Points on a hilly landscape, in no order, each with its height.
From any point a climber steps to the highest of the 2 points nearest to it. It stops when none of these is higher. Distance is the straight distance between rows; heights are no part of it.
J_909: [103 191 152 115 108 177  68  54 114  75  96 225 102 173 124 130 116  59
 169 124  55 155 122 164 134 144 118  84 134 122 151 191 122 156 174 137
 102  76 147 120 140  69 171 107 103  96  71 156 167 157 106 152 145 114
 172 132 193  97 152  85 130 177 141 123 139]  (h 61)
J_978: [104 113  93  89  96 181  78  99 100  77 177 201  90 120 164  98 108 152
 121 137 100 170 114 159 155  99 139 131 152 166 138  94 131  93 152  94
 143  79 131 135 122 160 155 143 132 114  49 123 116 104 138 146 102 148
 126 169 123  75  84 124 136 107 126  20 144]  (h 448)
J_478: [159  37 160 146 150 102 113 191 150 119 159 137 138  82 138 132  96 117
 141 145 141 117 161 121 122 135 117 139 111 139  24  76 164  90 142 134
 153 154 150 165 144 139 190 120 109 174 112 127  85 108 159 108 132  95
 116 150 143 107 137 139 172 119  96 107 162]  (h 502)
J_314: [116 113 179 153 142 124 142 119 120 109 154 124 130 135 149 129 153 164
 145 129 118 121 155 115 138 126 155 102 124 145 115 133 111 172 141 126
  80  82 163 118 154 145 143 100 138 166 143  88 141 153 119 130 102 107
 161  96 163 121 126 169 114 134 142 150 177]  (h 344)
J_703: [114  71 122 166 168 124 137 215 134 156 127  92 138 102 126 155 135 207
  88 112 168 112 127  84  99 124 129 136 108 170 101 115 149 144  98  96
 121 156 134 148 136 151 107 124 136 173 176 103  99 102 144  97 114  95
  73 136 102 121 104 189 104 100 123 163 130]  (h 563)
J_683: [ 95 175 138 128 124 119 118 110 148 109 169 130  52 133 167  69  85 142
 108 122 107  95 147  93 136 161 118  86 104 173 139 106  80 140 120 193
 120 114 125 131 135 145  78  92 149 127 149  95 110 173 144 165 109 133
 194  75 141 133 132 144 166 123  63 137 114]  (h 376)
J_731: [112 149  87 122 116 126 191 109 118 159  93  90 173 139  65 176 191 163
 149 124 135 117 106 132  73 129 143 132 139  64 154 158 164 179  80 125
 118 139 158 108 109  76  99 155 124 147 203 143 143 132 115 112 162 131
 117 104 112 173 187 120  98 152 168 174 134]  (h 146)
J_69: [ 92 171 119 122 141 125 114 120 120 146 173 116  46 158 152  68  61  88
  65 106 133 112 148  79 142 147 106  96 100 177 132 121  70 125 102 189
 137 123 111 141 114 132  79  93 134  87 128 106  86 150 138 156 116  89
 166 117 123 114 114 131 130 102  78 152  93]  (h 410)
J_839: [155  59 214 175 153  87 133 146 136 132 142 117 171 122 123 145 126 111
 169 133 124 126 163 113 112 145 131 119 109 102  44 146 140 154 146 136
  88 108 178 135 163 115 204  83 104 167 112 113 130 133 137 107 132  56
 157 110 170 121 156 163 108 153 146 171 190]  (h 372)
J_883: [163  80 176 142 145 106  99 128 125 134 144 148 158 151 122 134 122  38
 142 133 148 155 148 109 146 121 107 146 127  99  66 141 132 126 159 116
 116 120 132 135 148 117 202  81  89 112  37 128 136 121 110 122 129  63
 125 168 145  99 119 114  96 145 158 153 150]  (h 821)
J_948: [165 191 155 146 123 129 129 118 149 142  85 110 157 156 124 141 161 124
 126 111 134 139 104 112 128 135 118 123 125  88 197 167 105 160 122 127
 115 130  99  90 134 125  86 117 125 111 143 139 174 144  91 127 135 142
 127  92 137 148 136 114 109 153 139 181  88]  (h 120)
J_955: [172 164 121 161 105 148  72 149 131 119  61 115 135 142 129 138 117 123
  90  98 134 152  81 127 114 168  44 131  73 158 234 154 101 138 103 130
 132 179  60 103 136 144  52 115 169  84 136 136 134  93 100 143 101 129
 101 142  68 144 139 146 103 128 129 171  90]  (h 57)
J_165: [ 71 163  66  89 135 103 192 116 119 149 144  79 112  97 130 128 146 183
 126 135 136  77 135 134 126 103 170 131 170 108 117 126 135 108  89 133
 160 137 151 138  85 122  69 163 135 150 200 134 117 152 150 122 150 172
 122 103 126 187 144 102 158 114 105 105 132]  (h 278)
J_462: [ 78 143 109 104 109 168 106  52  86  61 158 199 107 151 149 111 130 142
 163 137  69 141 120 161 134  95 156  89 170 143 127 138 151 153 136  99
  97  37 178 134 137 105 172 136 132 135  99 117 139 143 130 143 100 135
 163 136 167  83 122 122 117 133 149  64 171]  (h 332)
J_771: [111 108 118 136 143 104 184 132 116 146 110  88 150 129  91 161 184 185
 150 122 137 113 136 116  95 113 168 118 146  88 108 158 160 170  95 113
  92 115 160 117 124 111 125 130 129 167 194 117 139 135 119 115 135 106
 134 102 143 152 152 152 100 141 163 167 152]  (h 159)
J_520: [105  48 140 132 153 135 137 161 106  88 206 140 142  85 165 138 130 193
 154 146 129 123 151 124 136  90 160 131 149 150  49  86 159 123 140  73
 123  91 190 157 150 149 183 125 115 212 128  90  87 124 156  96 111 102
 119 140 158  97 102 164 141 103 126  74 205]  (h 412)
J_995: [152 216 173 136 133 131 126 117 159 126 134 116  96 133 200 100 139 132
 114 103 129 124 126 109 170 138 143 138 136 144 202 137  49 122 156 137
 130 112  82 116 134 195  80 117 145 135 144 103 173 160 106 139 109 181
 151  79 144 153  73 124 144 125 102 133  76]  (h 530)
J_781: [136 172 178 150 145 128 140 109 125 165 165 105 102 183 161 123 150 102
  87 112 149 117 155  85 138  97 149 113 152 140 139 153  64 180 143 124
  81  80 115 105 134 165 122  99 104 124 117  75 142 153  97 130 116  83
 147  83 151  95  57 160  65 113 147 193 117]  (h 15)
J_198: [ 87 164 173 133 118 138 124  58 115  85 174 180  81 179 163 102 116 105
 142 113  85 119 149 112 129 126 124  56 131 157 123 139  92 185 142 157
  71  40 172 127 144 117 150  92 128 143 126  92 122 189 127 155 101  98
 201  98 189  75 122 155 115 141 114 138 168]  (h 34)
J_541: [143  63 124 130 139 107 104 172 123 132 151 137 128 111 111 127  79  65
 118 148 133 133 146 119 126 137  88 142 114 130  47  97 156  84 132 139
 155 161 124 151 132 123 182 105 117 126  78 148  84 106 144 127 145  80
 107 175 127  93 132 125 142 108 106 120 140]  (h 546)
J_388: [ 99 145 114 124 120  87 136 130 152  99 153 116  85  72 164  98 109 191
 151 132 103  72 125 130 125 164 127  94  94 166 131  78 123 113 115 161
 141 144 143 147 115 155  68 119 183 159 195 126 106 145 170 147 121 179
 162  89 133 186 155 136 196 130  77 108 138]  (h 326)
J_987: [154  99 165 145 148 146 107 151 122 156 173 125 121 128 175 105 111 121
  79 123 170 150 141  93 178 114 135 152 125 157 109 128  94 112 145 110
 134 114 108 137 146 177 139 114 114 132  75  97 131 114 125 123 102 100
 111 148 117  99  55 150  98  97 131 126 123]  (h 328)
J_528: [117  78 128 155 142  95 139 164 140 130 123 115 129 108  94 129 105 131
 141 128 119 103 138 112  79 159 100 108  99 120  71 110 159 135 115 166
 114 153 164 140 138 104 149 104 141 150 158 135  95 125 153 129 136  84
 142 108 138 127 186 155 141 130 119 162 164]  (h 184)
J_373: [118 134 160  98 129 115 142  99 119 112 189 154 106 131 163  83  83  32
 146 147 106 130 170 124 163 113 151 129 185  84  62 105 128  94 142 154
 150  88 153 137 121 126 195 103  70 140  65 130 120 169 153 136 128 122
 163 129 172 114 127 104 155 125 104  75 141]  (h 375)
J_947: [153 161 108 140 111 125  82 150 135 151  76 115 114 133 119 126  81  80
  76 102 151 136 101 121 114 173  45 143  64 160 184 135 102 113  89 160
 150 203  60 132 127 118  66 122 147  69 134 156 107  98 126 140 124 130
 110 154  77 143 159 127 123 115 107 173  68]  (h 70)
J_255: [171  40 132 158 157 103 153 200 142 179  99  96 186 103  81 179 158 144
 129 127 178 117 125 106  83 126 102 164 107 102  77 126 185 142 110  98
 135 179 152 135 140 115 162 142 119 166 148 135 113  86 136  88 152  96
  67 139  96 123 141 155 100 127 151 170 135]  (h 466)
J_441: [ 77 132  77 118  89 145  98  86 124  60 109 188 101 138  95 127 100 159
 156 137  59 123 106 172  88 168 111  76  95 162 148 110 150 153 125 155
 107 110 161 126 150  84 129 132 174 118 151 129 109 143 137 163 134 142
 187 122 144 119 189 134 155 154 110 103 170]  (h 232)
J_920: [ 86 110 109 141 106 115  93 117 142  75 132 169  81 129  98 105  80 132
 147 123  79 113 126 119  79 195  78  61  58 187 112  97 144 155 117 182
  90 126 163 128 158  82 130  95 170 111 139 119  87 140 159 172 119  88
 195 128 156 108 196 154 162 142  90 142 164]  (h 213)
J_450: [141 107 115 112 143 128 167 136 121 150 127 101 174 112 120 148 172 174
 138 132 160 143 127 143 152  92 179 167 173  99 125 133 150 108 126  87
 137 122 130 126 114 138 138 165 113 146 137 137 150 107 128 102 136 152
  85 135 108 141  95 115 119 124 155 104 116]  (h 471)
J_566: [104 152  95 102  98 182  63  71 101  64 125 206 108 147 130 111 117 140
 147 136  67 163  99 174 132 123 122 110 143 161 174 136 129 127 154 113
 114  79 122 119 137 122 137 141 145  94  75 120 146 108 118 155 113 154
 152 132 125  96 121 109 132 134 152  60 145]  (h 380)
J_821: [ 75 128  52 103 103 143 127  91  97  74 138 162 100 125 107 117 118 179
 141 137  80 120 113 159 102 119 135  98 132 152 134 106 151 137 107 131
 127  98 155 137 129 107 119 151 162 118 152 120 100 123 141 151 127 149
 151 129 127 118 153 124 143 121 125  83 161]  (h 251)
J_880: [145 160 134 162 130 137  94 143 124 138 111 104 111 165 143 122 125 130
  83  89 145 150 104  86 123 158  86 118  83 165 203 160  78 163 111 138
  99 142  80 103 136 154  71  92 154  80 131 105 140 121  88 151 103  98
 138 118 110 119 103 153  87 123 134 199  88]  (h 43)
J_490: [177 115 211 150 131 120 104 125 152 130 145 140 145 136 160 107 127  58
 147 128 131 146 156 109 171 138 126 141 135 117 112 132  96 112 172 139
 117 105 111 132 151 157 172  92  98 124  57 111 161 151 109 131 118 120
 153 128 164 115  93 121 123 147 127 142 124]  (h 698)
J_191: [ 53 124  41  91 128 151 154  94  81 114 146 143 106 143  85 130 137 168
 133 136 105 132 121 151 112  78 163 111 172 117 120 138 169 133 101 115
 132  93 167 132 104  87 135 167 139 118 146 126 111 120 129 141 127 123
 128 132 134 101 137 122 110 103 148  84 149]  (h 272)
J_984: [116 115 105  87 116 154  93 126 109 106 181 170  88 112 170  79  80 100
 101 143 127 157 139 147 165 114 134 150 138 153 105  80 122  67 146 125
 168 112 115 146 115 152 157 142 119 118  45 137  95 114 146 128 121 143
 112 179 113  94  86 115 158  99 103  37 111]  (h 520)
J_124: [159 149 126  88 115 128 130 106 156 143  93 139 165 135  76 137 133  25
 150 154 116 151 120 146 141 133 119 161 139  80 134 123 138  97 167 151
 154 160 115 108 114  70 148 151  92  92  79 184 156 122 133 127 168 164
 124 168 119 148 158  70 156 149 146 112 117]  (h 638)
J_954: [ 99 167 179 124 117 145  98  62 129  78 139 207 114 159 154 113 101  64
 173 131  70 141 145 143 149 145 129  82 139 113 116 153 119 157 174 148
  99  59 168 135 159  94 197  93 102 132  89 127 149 173 116 140 127 118
 194 114 207  93 142 115 133 165 118 124 156]  (h 48)
J_84: [111 189 160 128 120 153 106  72 119 127 143 154  88 194 145 114 138  83
 124 100 103 135 142 105 122 119 122  85 141 141 163 174  66 183 150 143
  72  71 116 118 148 134 126  92 112 108 113  95 151 165 101 148 112  92
 166  94 177  73  86 142  82 144 146 175 133]  (h 20)
J_511: [ 85 201 101 125 131 113 146 123 148 109 150 103  75 110 161  84  99 175
 101 119 129  85 134 106 131 150 137 102 104 160 160 101  93 126  86 171
 142 140 119 132 109 144  49 119 171 134 192 113 115 163 145 146 115 166
 169  78 132 167 143 137 171 108  74 144 101]  (h 351)
J_349: [169 125 181 153 132 150  87 101 119 114  97 160 170 158 131 151 163 104
 161 122 113 172 124 135 158 124 133 129 131 114 164 181 122 158 177  92
  86  88 117 109 162 139 167 107 113 112  69 124 173 125  86 122 105 105
 120 136 145  98  99 121  85 159 187 147 141]  (h 517)
J_400: [184 134 140 132  98 155  75 123 144  84  90 159 139 107 162 121 122 142
 127 121 119 163  85 175 153 141 104 156 117 174 215 106 100  88 166  99
 140 145  59 113 134 187 104 162 164 106 103 149 155  93 124 145 103 198
 110 157  77 140  92 137 150 122 132  71 103]  (h 207)
J_604: [ 88 130  88  89 150 105 192 131 123 145 165  93 124  91 137 113 132 143
 132 145 138 100 162 140 147  91 187 155 187  87  73 110 138  71 115 124
 174 133 148 149 101 114 127 166 102 150 152 140 122 149 157 112 156 165
 118 124 122 166 119 101 168 109 102  67 127]  (h 287)
J_221: [ 89 150  79  93 104 104 163 131 147 108 129 116 115  63 132 127 128 201
 160 129 119  70 106 156 110 140 135 113 119 136 132  94 138 101 106 151
 169 171 135 145 100 139  76 159 175 148 219 136 104 140 160 130 145 197
 128 108 120 199 173 115 190 129  83  84 130]  (h 303)
J_240: [151 124 106 133  84 149  73 136 130  67  92 164 128  96 150 117 111 179
 149 119 101 135  84 168 127 157  89 124  95 193 196  94 123 114 143 119
 136 148  95 128 147 174 101 142 196 108 141 132 121 109 134 153 111 184
 135 137  82 132 124 134 166 129 104  92 136]  (h 179)
J_663: [186  74 161 164 138 124 102 140 127 143  83 127 195 146  92 165 175 127
 150 123 148 164 114 126 122 137 110 151 103 102 144 164 158 158 144  89
 101 137 119 108 153 136 159 125 126 109  93 123 165  98  97 103 133  87
  92 154 106 123 122 132  76 169 196 174 144]  (h 455)
J_580: [147 113 156 138 127 139 124  94 112 103 102 151 182 138 121 153 162 137
 177 138 108 159 121 159 153 121 161 128 151  94 129 154 151 143 159  95
 102  83 147 120 147 120 188 134 118 138 112 131 168 132 104 107 119 128
 134 129 159 111 123 112 120 158 178 115 162]  (h 580)
J_356: [111 172 109  95 112 131 141 108 147 116 127 125 114  97 144  94 125 130
 132 136 106 119 130 161 159 139 143 139 148 115 147 101 112  90 135 157
 164 138 108 129 121 139  99 154 143 117 146 142 145 141 134 137 140 197
 140 102 116 158 127  90 180 131  98  75 104]  (h 456)
J_632: [159  46 134 157 168 123 124 238 142 173  96 106 162  96 125 171 130 153
  88 122 196 119 132 110  97 140  96 166  90 151  93 101 175 118 111  80
 148 197 108 152 140 147 132 148 124 159 141 121  89  85 145  84 127  98
  46 156  86 105 102 169 110  96 132 143 108]  (h 510)
J_322: [118 140 103  93 135  99 187 126 137 172 142  96 138 116 106 114 112  80
 120 152 140 101 156 134 136 106 161 156 169  68  82 116 146  78 110 152
 177 155 132 135  93  92 142 149  91 120 134 174 123 139 144 123 170 149
 124 131 117 154 145  85 159 116 108 103 102]  (h 312)
J_983: [195 143 160  87  94 121 160 116 185 123  83 128 190 111  97 140 140  73
 183 162 123 139 109 166 153 151 123 176 131  82 147  91 130  79 175 139
 153 183 124 114 103 100 142 177 120 128 122 190 166 125 145 127 160 233
 120 167 109 182 167  82 184 148 126  88 114]  (h 562)
J_206: [ 83  84 153 131 147 121 141 116 114  83 210 147 111 115 164 120 132 183
 147 132 109 110 146 110 129 112 153  90 135 162  76 104 131 148 129 106
  99  74 200 146 152 150 153 101 135 185 141  82 102 148 159 118  99  97
 157 117 169 104 125 178 153 116 120 102 203]  (h 377)
J_852: [122 181 129 144 150 139 134 133 122 156 159  83  83 187 155 120 134 153
  59  97 165 119 132  75 131 119 142 119 126 168 184 148  57 164 105 126
  99 106  94  99 123 172  71 103 131 114 148  79 120 146 105 146 103 112
 134  95 123 116  66 171  79  92 139 193  94]  (h 29)
J_118: [ 94  93  88 138 150 120 178 191 121 136 118  85 128  91 116 171 187 252
 126 125 160 102 117 113  92 116 154 130 121 151 123 118 158 140  98  80
 119 142 157 146 120 141  71 155 156 181 214 107 111 112 137  95 122 137
  79 130 115 155 120 177 122 109 150 137 136]  (h 622)
J_422: [117 157  94 118 143 143 169 141 121 179 138  76 136 124 149 135 145 177
  88 120 175 125 133 124 155  80 187 163 168 115 158 145 117 105 104  94
 158 125 107 120  91 151  87 159 114 135 154 131 145 127 119 109 132 166
  81 126  94 149  84 112 109  96 127 108  83]  (h 423)
J_727: [173  84 185 160 169  85 149 189 173 182 135  70 139  98 154 107  92  84
  84 131 195 108 161  98 161 129 128 178 107 119  78  99 129  72 115 142
 171 180 104 148 122 153 126 130 109 154 122 148 117 130 156 100 139 134
  88 137 105 161 108 125 146 112  88 146  80]  (h 473)
J_657: [112 143 117 123 128 170 145  91  89 149 148 128 132 190 126 155 187 154
 114 122 141 155 132 133 122  59 185 131 185 123 152 185 127 175 131  72
  81  62 131  94 122 126 142 134 101 117 111 106 160 124  95 118 105  88
 109 123 132  73  63 138  49 108 207 128 148]  (h 277)
J_766: [ 97 136 106  87 129 110 147 108 113 139 171 144 107 135 119  93  89  33
 120 159 108 133 165 134 135 106 147 137 188  74  54 113 145  73 119 150
 171 126 142 129 103  79 166 131  76  91  72 166 105 142 145 140 151 132
 129 153 145 117 148  85 142 116 113  80 118]  (h 343)
J_41: [138 174 102 123 112 130 147 108 129 150  78 121 160 136  78 154 160 124
 139 126 121 130 107 138  99 140 120 124 120  74 177 162 137 163 107 141
 127 152 125 102 124  87  96 142 119 111 163 154 144 132 108 131 155 139
 130 100 122 153 179 103 128 155 137 164 118]  (h 133)
J_445: [154 149 135 124 138 102 138 158 154 183 131  86 111 117 153  96  77  74
  61 122 182 128 142 120 170 126 131 160 124 133 123 105 106  66 118 159
 173 174  80 150 100 140  95 157 114 113 110 160 123 131 147 119 143 167
  96 148 102 161 103 100 139  90  91 117  57]  (h 529)
J_405: [115  90  72 119 109 133 171 156 110 118  93 115 171  99  84 186 187 236
 169 128 130 112  90 160  78 123 132 135 132 122 147 125 180 145 107  97
 129 158 164 131 110 123 110 180 168 162 209 130 121 106 129 106 125 158
  92 124 112 162 155 145 124 128 156 123 148]  (h 684)
J_506: [154 185 186 133 125 140 103 106 158 116 152 150  91 145 190  80 110  77
 128 119 112 140 151 111 177 152 126 120 130 134 159 118  62 113 172 161
 132  98 103 130 145 175 122 107 117 125  87 103 155 160 113 147 117 156
 172  95 158 127  93 114 146 140  85 125  96]  (h 600)
J_320: [169  95 212 161 158  75 155 141 168 147 131  95 172 116 130 127 138  87
 169 140 130 112 170 116 135 138 151 136 148  67  54 131 133 137 149 142
 106 125 158 125 145 114 181  88  87 165 125 131 159 158 140 108 145 102
 163  99 170 158 155 129 137 170 125 164 154]  (h 398)
J_596: [116 128 162 131 135 137 179 101 100 128 151 106 147 158 148 150 187 180
 144 123 132 122 146 122 142  76 199 121 177 122 127 167 122 175 139  82
  75  53 152 117 140 146 151 132 112 164 154  94 169 151  99 111 104 115
 128  90 161 111  74 157  80 132 180 146 165]  (h 310)
J_713: [104 120  85 126  96 140 148 100  94  87  78 151 169 121  76 187 180 211
 178 121  91 127  91 172  82 142 146 106 122 116 172 148 168 173 124 108
 104 119 168 124 135  91 134 170 176 158 197 134 142 120 128 119 124 155
 136 121 133 154 181 135 128 158 163 125 166]  (h 753)
J_162: [107 151  91 126 128 144  74 121 103 142 157 141  56 165 142  80  78  59
  51 113 137 140 133 104 140 126  88 117 102 172 131 131  86 108 107 157
 151 135  88 144 122 122 104 102 124  58  69 121  92 114 122 156 118  81
 136 157 108  95 105 117 104 111 101 144  88]  (h 449)
J_94: [111 223 127 135 112 160 140  93 125 149  92 101 112 197 101 153 182 128
 126 110 112 140 120 110  94 103 136  98 139 104 201 197  93 193 108 132
  81 106 114  85 121 113  77 121 111 106 166 129 171 153  86 142 138 119
 146  76 142 120 127 114  82 144 158 203 110]  (h 105)
J_27: [110 114  99 120 132 124  93 129 107 147 159 145  96 146 114  92  73  34
  95 136 137 136 151 108 125 124  88 125 111 126  64 129 130 107 114 157
 153 147 115 151 113  92 160  90 107  70  62 137  82 121 128 149 143  56
 125 168 126  96 135 106 115 116 107 142 119]  (h 497)
J_844: [125  95  69  95 119 118 161 169 128 165  89 123 135 106  69 147  93 104
 112 142 155 105 111 146  96 121  92 149 118 124  89  94 171  90  99 156
 184 211 134 150  97  83 123 173 118 117 170 173  75  91 152 121 169 143
  85 158  84 139 179 101 150 106 115 112 109]  (h 109)
J_752: [112  82 119 135 136  93 165 133 128 117 121 118 160  99  92 156 150 170
 166 133 114 105 127 135  96 132 144 115 126  97  77 123 171 143 126 130
 119 134 176 135 129 100 152 134 143 170 179 137 121 123 148 111 137 119
 141 107 149 155 182 135 138 146 132 142 162]  (h 172)
J_585: [142  48 154 131 147 127 131 183 128 123 189 135 135  71 173 125 120 156
 136 157 153 135 159 126 148 113 155 157 152 154  47  66 149  75 147  93
 158 134 152 163 133 163 179 138 107 200 105 116  93 116 153  94 124 123
  98 160 138 102  91 145 169 105 102  70 152]  (h 457)
J_19: [163 109 142 144 128 156  59 130 121 124 140 158 121 141 155 119 113  96
  98 123 144 178 120 114 166 124 107 155 115 160 148 135  89 112 159 109
 121 112  76 127 142 175 141 106 125  86  49 108 149  90 100 131  98 105
 112 171 108  89  64 132 105 119 154 121 121]  (h 288)
J_10: [179 106 189 149 154  76 156 151 179 157 127  83 168 107 128 129 128  81
 138 140 159 114 163 111 152 136 138 158 133  70  79 109 126  91 134 147
 143 155 121 125 130 131 154 112  98 150 126 147 151 144 147 111 150 132
 124 116 124 165 135 120 145 140 108 148 112]  (h 430)
J_840: [111 189 113 140 113 165  85  89 110 129  74 146 125 188  86 154 156  97
 131 115 102 155 106 127  97 131 102 110 121 121 192 213 119 191 123 137
  91 112 110 106 133  80 107 119 121  74 107 145 157 135  82 147 136  90
 140 124 134 112 149 102  81 159 166 180 125]  (h 90)
J_687: [111 182 134 117 120 163  80  70 105 117  86 179 115 184  93 138 139  43
 150 126  90 158 127 139 111 120 110 105 142 113 146 213 131 174 157 128
 109 105 130 117 131  60 157 104  93  74  63 153 161 133  90 149 142  79
 150 142 161  98 146  85  96 167 169 159 130]  (h 76)
J_697: [ 98  97  93 130 118 107 113 149 141 111 126 136  87 115  98 107  74 116
 130 138 105  98 125 124  87 179  87  90  76 156  77  88 156 121 106 179
 134 171 142 151 129  94 135 116 150 113 151 135  70 116 158 158 143  99
 155 127 134 116 191 141 163 131  89 132 150]  (h 198)
J_141: [126 126 132 133 157 153 145 151 125 177 174  94 113 129 176 118 116 159
  65 127 174 150 133 115 171  93 179 178 157 152 139 125 103  99 122  81
 141 108  99 125 106 170 114 144 107 132  99 107 137 122 125 106 106 132
  93 142  95 123  44 137 101  83 132 111  88]  (h 373)
J_815: [157  99 131 145 115 122 112 159 145 113 107 128 141  83 131 130 117 165
 133 128 121 116 113 149 124 161  91 126  92 155 143  99 133 106 134 133
 138 171 113 136 139 161 121 119 167 132 143 131 116 115 142 131 110 154
 127 128 113 133 136 144 162 133 101 124 127]  (h 158)
J_953: [135 138 100 101 121 131 161  91 114 127 112 127 180 127 103 154 176 146
 173 155 118 130 112 170 144  95 172 143 180  75 136 137 159 124 139 104
 134 101 143 118 117 106 150 172 114 134 140 158 158 122 117 111 150 173
 123 132 132 146 145  93 139 150 168  87 131]  (h 519)
J_126: [141 112 101 125 123  89 152 157 141 177  94 105 145 117  60 146 101  74
 116 137 150 118 124 122  86 147  86 144 103  86  90 119 169 121  95 165
 164 200 124 136 108  73 122 137 105 109 141 164  98 108 141 128 177 112
 107 143  97 157 195 100 143 127 107 163 106]  (h 98)
J_629: [165 109 149 131 138 116 127 127 139 155  97 119 165 144  94 140 131  32
 143 141 143 146 132 126 123 134 117 150 120  74  91 140 143 129 149 134
 143 156 116 121 127  95 169 113  94  88  65 152 146 120 117 128 162 103
 118 159 125 130 150  93 124 161 154 154 119]  (h 717)
J_544: [168  50 165 170 157 112 148 167 121 167  99  97 207 130  85 180 188 150
 155 125 159 140 131 116  97 120 133 146 116  95  97 150 174 170 120  85
  94 126 148 109 154 131 178 133 109 157 125 118 149 104 123  88 147  73
  89 130 113 124 134 153  67 147 183 189 162]  (h 431)
J_936: [182 124 121 158  98 138 101 154 130 125  62 117 170 120 113 168 153 173
 139 108 136 144  67 151 103 160  64 135  84 135 226 143 138 149 115 100
 122 177  86 101 135 155  86 133 174 118 165 127 139  96 106 131 107 139
  86 134  84 143 146 164 110 143 144 165 113]  (h 45)
J_394: [105 144 136 108 127 118 138  99 133 108 161 135 106 116 153  92 107 107
 148 141 102 112 153 140 157 128 152 104 149 111 103 108 120 113 144 159
 143 110 141 143 126 129 146 126 123 142 127 120 129 154 135 139 132 150
 169  99 156 144 146 110 161 141  95  92 132]  (h 414)
J_746: [152 164 114  88 109 113 176 120 165 142  95 113 163  85 109 136 146 114
 164 148 130 108 117 162 146 136 146 159 144  78 144  98 128  91 130 143
 166 171 125 119  94 116 109 165 129 132 170 173 143 142 138 123 160 219
 124 123 120 206 179  83 180 146  97  88 110]  (h 507)
J_271: [135 183 184 147 140 110 143 127 152 125 142  91 101 135 184 117 153 200
 118 115 131 102 130  91 157 141 160 114 128 166 184 136  63 159 131 123
 101 110 114  98 136 207  65  87 155 160 173  64 152 169 112 134  93 155
 152  68 156 161  81 158 135 126 118 169 107]  (h 474)
J_628: [123 153 155 162 129 112 146 147 137 111 118  80 123 110 149 135 167 223
 128 104 124 101 114  94 120 152 139 104  92 150 186 128 102 175 105 119
  80 119 119 100 128 177  61 102 179 154 196  88 145 144 120 132  94 136
 125  84 138 167 132 181 119 134 143 185 133]  (h 433)
J_935: [123 119 122 119 136 128  98 153 132 145 162 129  84 101 173  85  59 113
  69 133 149 131 137 126 167 132 121 150 116 171 121  99 108  68 136 142
 180 141  97 154 122 170 106 142 130 121  95 137  94 122 151 131 120 151
 116 158 101 124  86 118 149  84  76  82  82]  (h 604)
J_393: [ 89 147  99  98 122 162 135  63  73 116 150 165 121 169 131 135 149 129
 138 134 102 146 124 151 134  69 166 108 192 109 135 166 145 151 129  98
  98  54 160 118 118  97 158 141 106 110 100 121 136 122 110 127 109 113
 141 136 149  78 109 113  90 129 173  86 155]  (h 301)
J_523: [146  82  92 121 122 146 120 188 126 121  96 130 138  82 114 157 128 191
 128 135 143 113  94 151 100 131  99 147 110 160 132  91 166 107 128 100
 162 190 114 147 125 154 118 170 165 144 167 143  95  90 144 111 131 163
  75 156  84 125 124 139 145 101 117  92 125]  (h 139)
J_597: [136 141 104 135 138 110 132 152 135 187 101  87 126 141 103 131 102  85
  79 111 174 122 122 105 114 138  94 139  99 114 130 143 127 124  76 155
 150 180  91 132 109 103  87 120 114  92 133 147 113 107 112 124 156 105
 101 133  90 142 154 124 110 115 117 181  89]  (h 85)
J_481: [189 120 138 128 105 154  59 123 133 113  86 151 134 140 135 118 126  79
 112 125 132 168  98 149 152 137  76 168 106 151 189 134  99  88 168 124
 135 160  64 114 124 154 118 134 141  76  50 163 155  78 117 139 113 147
 107 190  79 120  99 107 125 123 164  99  99]  (h 245)
J_907: [115  97  53 105 127 139 154 177 113 159  92 106 130 115  80 169 130 175
 103 127 158 120  98 144  85 113 113 151 126 141 128 120 182 120  90 105
 167 181 126 144 109 109  96 181 140 130 174 144  80  87 146 108 151 128
  64 159  79 122 143 132 115  96 125 114 108]  (h 123)

For each start below, name the point where the climber stops.
J_544 -> J_713
J_373 -> J_883
J_628 -> J_883
J_657 -> J_541
J_165 -> J_541
J_400 -> J_580
J_852 -> J_580
J_84 -> J_935
J_528 -> J_935
J_94 -> J_935
